Points on a hilly landscape, in no order, each with its height.
A ball rolls from a point to the lowest of its 4 nearest points, and stops where none of them is lower. Distance is the straight distance between rows; heights are no part of it.
j744 (h 12.3): [114 125  97 152 122  80  99 123  96 139 107 128 127 139  88 168 112 127
 125 152 128 103 152 139 131 133 113 122  83  82 127 104 112 127 103  71
 148 140]
j992 (h 73.4): [146 152  92 197 157 138 103 104 155 102  66 135 141 125 127 150 112 117
 146 100 123 119 120 149 156 148 149 139 122  89  91 116 144 172  89 110
 140 170]
j457 (h 40.6): [129 161 144 146 158 134 112 111 158 145  87 142 117  53 103 166 122 117
 151 142 152 135 117 153 140 155 158 106 128 137 127 159 153 137 138  84
 138  91]
j674 (h 38.6): [111 118 118 154 140  87  95 105  80 165 121 117 114 138  81 153 123 143
 123 136 120  96 160 167 135 122  88 108  78  90 133 106 119 134 106  43
 148 142]
j784 (h 15.2): [140 137  97 167 121 100 103 114 127  93  96 144 135 129 128 160 117 110
 133 135 142 113 132 136 148 134 151 146 111  78  93 124 119 143 120 103
 145 151]
j192 (h 88.6): [145  98 123 195 130  91 106 138 104 114  81 111 178 156 115  94  73 139
 157 144 118 138 115 116 147 111 110 222 140  86 111 106 120 128 162 156
 101 210]
j961 (h 51.4): [135 106 108 154 109  57  84 131 110 113 120 140 145 146 101 170 117 135
 126 147 135 111 127 121 142 130 114 145  94  77 122 107 103 119 119  97
 135 155]
j600 (h 55.8): [155 108 117 163 118 161 134 109 132  73 105 124 150 121 152 123 101  92
 172 140 117 112 142 129 152 126 151 157 128  99  71 133 118 151 130 176
 155 189]
j838 (h 79.7): [128 116 112 207 116  59  92 128 108 114  73 139 163 151  96 138  83 136
 110 117 135 123 112 124 132 134 124 191 108  74 131 114 110 120 120  87
 113 167]
j618 (h 18.2): [130 140 172  33 190 132 140 126 121 181 146 135 106 172 143 103 164 166
  72 148 121 123 117 149 133 131 129 117 156 133 145 148 194 151 114 155
 146  97]
j982 (h 25.9): [101 120 129 121 144 160 149 159 100 128 196  94  92 194 155 102 150 138
  72  51 102 149 122  98 153 135  97  99 135 147 135  83 119 120  97 203
 134 121]
j129 (h 16.2): [135 170 116 177 173 145 126  88 179 113  56 124 132  93 123 159 121  93
 147 114 143 136 115 155 137 154 165 129 126 127 115 149 160 165 109  77
 141 119]
j916 (h 73.5): [114 172  77 206 146 116  99  79 116 110  70 130 100 134 117 154 111 140
 108  81 117 124 125 195 136 148 141 125 123  93 126 110 160 181  98  58
 127 139]
j152 (h 33.0): [116 157 161 115  96 153 162 152 154 140 127 137 161  80 161 106 110 131
 144 131 151 158 143 116  94 126 168 102 150 197 144 180 103 103 152 121
 112  59]
j593 (h 32.3): [134 135 155  91 118 152 167 134 147 155 149 137 124  68 126 109 131 135
 132 166 127 133 145 119 104 135 149  95 128 178 144 164 144 116 156 118
 125  86]
j381 (h 36.5): [140 129 142  97 101 155 142 129 145 105 151 138 131  93 146 146 136  99
 130 156 143 107 136 134 130 138 153 105 136 131 108 146 113 133 132 126
 132 107]
j742 (h 23.5): [134 114 115  92  72 129 130 149 120  76 170 126 105 141 173 139 151 105
 130 123 131 124 132 114 116 119 132 129 145 124 126 119  97 128 138 184
 123 115]
j12 (h 60.1): [124 150 103 156 155 119  98 103 114 140  98 124 101  97  91 180 121 128
 121 140 139 113 147 179 147 152 124 107 121 107 121 108 142 148  95  45
 154 115]
j783 (h 22.9): [129 125 140  70 152 124 131 121 118 167 165 129 115 161 124 128 170 123
 109 155 131  93 148 114 141 121 106 103 112 106 126 108 133 138 128 141
 141 131]
j356 (h 32.8): [110 103 104 109  85 139 134 168 100 112 204  89  85 162 151 122 155 131
 111  85 110 152 140  89 124 122  99 107 155 131 137  83 102 111 137 188
 118 110]
j812 (h 89.5): [101 120  95 209 121  75  85  95  68 126  98 139 112 138  83 152  90 160
 102  83  92 137 138 169 127 141 118 128  87  88 123 105 131 157 109  31
 119 128]
j983 (h 21.3): [130 140 142  54 175 165 166 123 138 160 182 118 104 165 146 104 168 146
  83 116 121 120 119 126 123 132 115 103 133 142 139 127 164 147 113 175
 138 109]
j883 (h 55.9): [143 121 121 138  97  95 106 125 119  75 115 143 143 139 146 153 115 111
 145 144 146 105 142 123 139 130 145 156 120  88  99 125 106 134 133 152
 131 160]
j367 (h 13.8): [136 129 123 102  68 181 154 155 153  77 157 112  97 119 167 128 155  94
 112  91 146 146 121 143 110 102 120 121 169 190 162 133 101  85 107 181
 107 116]
j990 (h 25.6): [136 111 114 119  73 127 128 137 111  63 148 124 129 146 164 140 126 101
 157 123 133 129 132 122 120 113 140 166 142 108 115 136  94 139 140 197
 111 134]
j553 (h 54.3): [129 137 122 109 126 119 123 123 127 129 139 140 117 107 118 171 139 116
 119 170 149  92 144 134 150 131 146 114 107  99 113 106 124 141 120  94
 142 130]
j876 (h 22.0): [ 90 111 140  84 170 129 136 142 104 148 195 101 109 207 167 113 174 156
  64  76 102 137 103 108 146 124 122 100 133 126 133 104 134 131 106 183
 126 110]
j718 (h 75.6): [134 109 113 167 116  71 100 142 116  91  95 141 170 163 136 146  95 125
 148 135 135 130 125 116 142 124 137 192 118  84 103 110 104 132 136 131
 120 175]
j757 (h 13.7): [112 149 174  90 160 149 163 145 119 202 159 150 123  87 118  59 119 174
 152 160 110 143 143 123 117 130 128 102 113 185 165 171 167 108 171 142
 154  92]
j362 (h 48.9): [140 151 141 122 132 147 133 107 159 131 112 136 132  74 119 160 124 103
 136 157 141 119 129 135 136 149 164 107 125 130 108 162 137 139 136  91
 132 103]
j887 (h 21.8): [136 152 147  82 174 140 143 115 132 186 142 132 100 105  99 137 142 137
 128 186 131  92 142 144 150 130 109 104 120 130 128 128 153 135 131  99
 158 120]
j280 (h 9.9): [143 133 140  87  66 167 172 149 158  90 153 130 124 111 162 118 137 107
 124 120 144 131 138 126  95 115 137 118 147 166 141 157 104 114 129 158
 110  92]
j154 (h 86.4): [117  95 107 203 109  48  94 105  85 142  98 138 143 120  60 132  85 148
 114 100 127 129 119 132 117 131 103 156  83  72 143 113 123 119 134  47
 108 152]
j475 (h 17.8): [144 117 137 127  81 185 156 107 136  70 142 110 152 119 170 119 119  78
 163 123 134 129 143 147 110  97 145 156 148 134  90 173  99 123 127 187
 124 138]
j962 (h 13.0): [137 149 167  50 188 149 143 119 117 199 135 134 103 145 117 116 157 137
 109 177 124  99 135 146 144 124 127 119 133 123 139 138 169 142 130 116
 150 123]
j425 (h 14.7): [124 146 152 112  82 185 170 144 152  91 127 101 144 125 172 105 146  98
 139  90 154 170 118 149  90 100 130 126 174 215 155 169 106  73 113 162
  94 126]
j246 (h 85.0): [140  94 124 192 111  67  94 135 117 115  83 127 167 151  93 121  75 144
 125 130 135 129  92 102 112 120 117 223 125  73 131 120 118 106 138 112
  80 187]
j896 (h 20.0): [111 116 160  38 183  95 122 116  96 170 144 115 106 193 148 123 188 163
  73 128 111 125 112 147 142 130 133 103 134 113 137 113 160 138 106 141
 138 108]
j569 (h 19.4): [142 145 152 158 130 174 142  93 179 102  95 117 166  90 138 136 109  96
 173 128 127 121 126 143 130 127 171 130 133 132  78 166 135 139 125 133
 130 130]
j997 (h 36.2): [132 167 124 178 171 133 107  93 170 141  46 139 115  76  92 165 120 110
 165 110 144 163 108 165 124 136 152 121 130 162 138 167 177 158 122  62
 132  90]
j932 (h 14.6): [125 126 132 110 102 200 159 178 169 103 171 122  99 126 147  96 154 123
  97  76 142 163 113 120 101 124  93  84 161 226 172 110 126  88 101 182
 102 116]
j975 (h 8.5): [121 141 153  81 147 165 176 151 135 189 175 154 124 108 136  62 131 166
 123 135 124 166 128 110  95 119 118 103 119 206 170 159 166 112 154 153
 132  84]
j510 (h 17.5): [109 154 132 113 137 154 172 173 130 176 176 162 141 100 135  60 123 170
 129 128 135 190 143  98  84 116 126  94 123 227 181 160 120  97 150 146
 125  88]
j705 (h 15.6): [114 100 126 109 133  79  95 122 112 167 131 130 130 171  89 148 147 136
 117 143 122  97 137 102 124 107  85 112  80  86 142 107 113 111 134 112
 148 145]
j891 (h 18.7): [128 144 169  46 185 137 163 120 127 194 149 148 114 135 132  74 136 171
 105 152 128 129 111 144 123 119 126 133 142 178 146 176 195 144 144 151
 140  86]
j430 (h 38.9): [112  85 126 111  98  80  95 145 114 137 155 119 130 169 104 140 147 123
 140 140 117 110 122  69 126 114  91 129 102  90 137  93 100 111 158 138
 119 132]
j849 (h 4.1): [133 108 103 119 102  82 106 141 132 112 141 139 124 138 127 161 141 125
 127 153 132 105 137 105 137 135 128 131 103  85 119 109  99 124 131 116
 137 135]
j521 (h 30.8): [140 152 140 108 162 146 132 109 129 173 120 129  96  74 100 154 131 120
 140 181 132 102 135 154 150 148 119 101 125 134 134 128 151 130 138  79
 149  95]
j108 (h 46.3): [113  75 123 114  72  83 113 154 115  99 162 104 120 158 140 138 139 123
 134 133 119 129 124  74 117 114 101 144 143 107 129  94  94 122 168 175
  98 121]
j908 (h 84.7): [143 117 123 204 130  79  97 144 108 108  68 130 173 160 109 114  77 143
 137 113 130 125 106 115 146 129 137 201 120  73 109 113 112 129 136 110
  99 191]
j724 (h 50.4): [121 133  93 176 122  73  90 121  99 104  95 140 138 133 101 161 105 136
 122 133 129 109 138 142 140 130 133 142  93  81 124  97 115 133 107  74
 142 147]
j584 (h 36.0): [126 123 106  89  87 174 147 164 126 105 196 113  75 139 155 119 165 125
 105  77 118 134 139 105 123 124  99  95 159 158 134  96 106 116 120 187
 120 108]
j539 (h 42.4): [133 141 170 133 123 178 163 124 164 121 113 117 176  88 160 122 117 110
 173 128 142 143 122 124 102 131 167 139 143 160 115 185 106 119 136 126
 124  88]
j484 (h 59.8): [149 147 107 205 169 181 122  93 191 123  67 127 165  96 123 121 110 100
 181 106 118 137 110 134 130 139 151 126 139 128  97 125 155 157 120 117
 139 174]
j309 (h 49.3): [122 162  89 209 180 156 105  79 161 106  61 140 122 118 120 143 127 108
 137  89 124 138 118 164 131 139 144 135 132 123 103 118 168 180  96  73
 139 156]
j141 (h 16.1): [113 150 149  96  99 168 154 187 168 106 127 136 146 119 157  82 143 130
 121 101 149 185 120 121  95 117 116  94 171 252 197 141  88  72 104 160
  93 106]
j437 (h 78.6): [132  79 133 152  94  55  96 132 117 100 100 129 156 148 105 148  99 128
 124 149 140 145  97  86 108 117 111 208 131  89 125 114 113 113 156 137
  79 162]
j743 (h 53.7): [162 119  92 203 130 175 110 113 149  87  87 138 149  95 133  97 108 104
 193 116  86 124 119 134 158 150 135 119 149 110  78  97 143 155 141 139
 141 205]
j117 (h 46.8): [160 116 121 187 129 203 127  95 164  85 103 118 161  88 130 106 107  97
 203 130  83 131 133 130 134 142 158 108 157 130  74 132 134 144 139 145
 142 186]
j428 (h 22.2): [115 138 148  60 181  95 110 105  92 182 116 124 109 197 113 123 175 146
  90 154 109  99 131 165 146 108 107 127 110  99 145 129 152 118 110 110
 153 137]
j520 (h 33.9): [137 119 116  70 102 165 172 142 144 134 180 127 107 115 133 128 161 131
 115 139 124 113 135 108 110 120 119  99 134 139 130 119 138 131 127 147
 132 104]
j124 (h 26.2): [127 142 146  95  97 159 181 165 150 151 155 142 135  85 153  86 120 141
 125 129 141 167 147 113  81 121 134 102 149 209 173 163  99  90 140 137
 110  77]
j907 (h 69.3): [132  87 121 165  98  49  88 141 111 120 100 137 150 141  88 153  99 136
 129 134 140 123 115  97 114 122 110 176  98  80 126 107  97 104 142 110
 102 155]
j71 (h 85.4): [150  82 141 185 119  69 111 118 120 123  78 110 163 144 103 112  84 134
 129 138 151 135  79 108 119 123 126 246 152  94 133 116 129 112 152 127
  73 203]
j696 (h 33.3): [122 143 129 105 166 125 112 117 109 174 125 124 108 132  97 156 144 136
 131 177 126  80 160 155 153 121  96 109 107 108 127 115 139 131 121  80
 165 137]
j808 (h 19.9): [106 111 159  49 188 111 133 116 102 153 178 124 107 191 167 115 173 174
  56 118 108 128 105 155 134 137 139 106 147 121 135 121 163 158  93 162
 130  89]
j274 (h 13.9): [142 126 126 104  61 177 160 131 138  74 157 119 124 125 177 122 148  88
 136  98 146 132 131 151 105 101 139 140 161 156 126 151 100 115 122 180
 112 111]
j739 (h 38.0): [132 154 156 103 147 141 145 125 155 152 126 138 125  60 106 137 120 125
 146 158 144 126 131 123 128 144 157  88 137 162 135 173 142 116 154 102
 134  79]
j879 (h 36.1): [115 101 111  88  97 126 129 152 116 119 191 116 100 170 150 129 159 131
 119 112 106 120 143  90 132 126  99 104 136 123 133  89 107 126 141 168
 130 115]
j43 (h 63.5): [122 142  91 185 133  94  94 112 119 103  82 140 124 126 111 178 112 133
 120 124 139 120 129 158 154 150 144 126 102  86 119 112 133 151 102  71
 141 139]
j996 (h 14.5): [100 156 143 116 154 135 152 161 103 192 176 159 150  91 143  53 119 186
 146 159 116 180 148 109 104 133 131  94 107 220 175 172 135 107 167 154
 152  83]
j228 (h 36.6): [ 88 103 120 133 102 127 133 162  84 128 190  62  92 180 145 118 131 132
  98  53  90 159 122  68 163 118  76 121 139 138 144  76  92  91 126 198
 113 119]
j598 (h 23.0): [133 139 153  61 163 160 170 135 136 184 172 128 107  94 118 104 143 129
 113 155 137 112 145 110 120 133 112  91 130 159 129 144 154 133 148 135
 145 101]
j512 (h 67.8): [151 132 112 164 128 137 114 105 148  95  97 136 151 122 145 143 116 100
 158 129 126 111 123 131 162 138 161 148 120  88  82 139 116 145 122 137
 135 162]

For each start below, name the point where the ball stops.
j437 => j849
j192 => j849
j362 => j962
j908 => j849
j739 => j962
j108 => j280

Call two points neighbours if one is among the 4 nearest of the other. Go from one point of each pair to the other, from neighbour to neighbour, staying as low as possible. Name the highest point that can't be avoided.
j569 / j744 => j539
j129 / j280 => j457
j784 / j569 => j724
j849 / j744 => j705
j280 / j975 => j124
